Points, in no order, along strands that fork, close into loops and pass close to each other.
In the rows, zero is written as 128.
Points whose rows are less than 40.1 apart are linked; no others are.
Vapi: [138 188 101 112 122  96 104 126  67 104]
nirul: [129 142 145 147 125 127 124 118 141 130]
Pusog: [133 109  98  87 117  89 141 140 197 105]
sopam: [124 176 112 125 132  80  98 126  79 115]
nibom: [137 122 112 130 136 204 169 131  67 149]
lan: [129  99  98  74 116  66 115 155 209 117]
vive: [105 114 156 153 137 166 117 109 137 144]
Tes: [ 61 130 174 156 156 154 108  86 122 144]
fola: [130  89 145 154 126 172 129 121 151 135]
risa: [151  41 127 126 114 174 181 164 168  94]
zituz: [153 128 121 121 116 189 144 143  89 143]
Vebi: [138 141 143 139 121 146 125 124 128 129]
Pufe: [160 180 119 116 108 120 122 142  85 110]
nup: [130 145 135 114 124 168 139 119  65 131]
paro: [115  94 147 155 132 178 127 116 140 147]
suz: [ 94 156 126 138 152  56  84 112  91 128]
rula: [154 190 102 112 109 108 113 138  72 103]
rebe: [ 54 137 173 161 160 136 107  83 128 141]
Tuka: [182 164 115 118 103 108 141 146 127 116]
silod: [166 151 123 104 104 180 149 139  59 135]
geno: [175  87 119 133 101 177 151 149 144 121]
rupe: [151 173 116 121 121  82 120 143 104 117]
mizum: [131 105 110 144 129 211 153 140 101 149]
Beb: [150 114  98  90 111 102 145 139 190 100]
telir: [159 117 121 125 112 190 140 143 110 143]
dud: [144 105 142 143 114 163 133 126 146 132]
vitin: [180 175 120 116  96 125 133 150 105 112]
Fas: [129  85 110 153 125 212 149 147 127 144]
zep: [176 154 125 107  99 165 139 147  87 128]
lelo: [173 164 115 121 114  89 137 143 121 113]
Lare: [ 55 147 160 164 163 107 100  93 126 134]
ren: [166 103 125 134 106 181 140 145 127 139]
let: [160  51 121 143 113 184 166 159 156 107]
pim: [ 78 119 153 145 170  45 110  97 158 149]
zir: [141 120 109 129 126 206 159 143  84 151]
vinog: [ 66 151 152 161 164  92  97  98 120 134]
tota: [162 176 105 120 117  71 114 147  92 112]
lifaf: [ 90 154 143 154 151  91 103 109 126 129]
Neb: [ 84 129 150 150 167  57 108 104 146 144]
Divu: [111 168 118 135 141  67  95 124  88 122]
rok: [130 129 134 124 131 189 153 123  66 143]
tiz: [108 156 149 144 135 127 114 112 121 127]
Tader: [127 107 101  81 121  69 126 143 199 117]
tovum: [ 74 104 147 128 173  45 115  94 179 145]
Matot: [102  99 118  89 142  57 120 122 196 133]
gaz: [155 126 137 138 114 152 132 129 135 127]
Gapo: [ 96 146 142 154 158  66 106 112 128 135]
Volu: [ 86  98 129  97 148  51 115 115 191 138]
lanul: [175 163 128 110  96 151 133 147  95 122]
Ziros: [145 141 136 118 115 171 135 132  91 136]
Nutep: [ 92 159 149 150 141 113 108 109 123 127]
mev: [112 107 113  90 137  64 127 128 199 123]
kig: [ 78  98 138 112 162  49 115  97 191 139]
kames: [ 83 123 164 152 146 163 113  99 124 146]
panof: [145  71 115 154 119 199 148 148 140 131]
moni: [158 108  94  84 102 113 151 150 194  86]
tus: [164  66 118 145 109 184 157 153 146 116]

A tip is a point with one link. Name the tips that can be reached along the links from each point below, in the order of the rows.
dud: lan, moni
nup: risa
Tuka: suz, silod, tota

A piece is all that can be reached along the links. How many separate loops has the piece of each point below (a circle has one, a figure eight two, a Y none), and how many tips (points with one link)?
panof: loops 2, tips 1
lifaf: loops 1, tips 2
vitin: loops 0, tips 3

A fork is a point with three links, a tip a point with one. Leave the first point through the second and follow the links. Name the first fork or tip that comes.
suz; Divu: vitin
panof; Fas: zir
rok; nup: zituz
mizum; Fas: tus

Name the points in between on the shortest way along the links from the first point to the second, in order.
kames; vinog: Tes, rebe, Lare
Pufe; lelo: vitin, Tuka
pim; Pusog: tovum, kig, Volu, Matot, mev, Tader
vitin; silod: lanul, zep
Tuka; sopam: vitin, Pufe, rula, Vapi
let; zituz: tus, geno, ren, telir
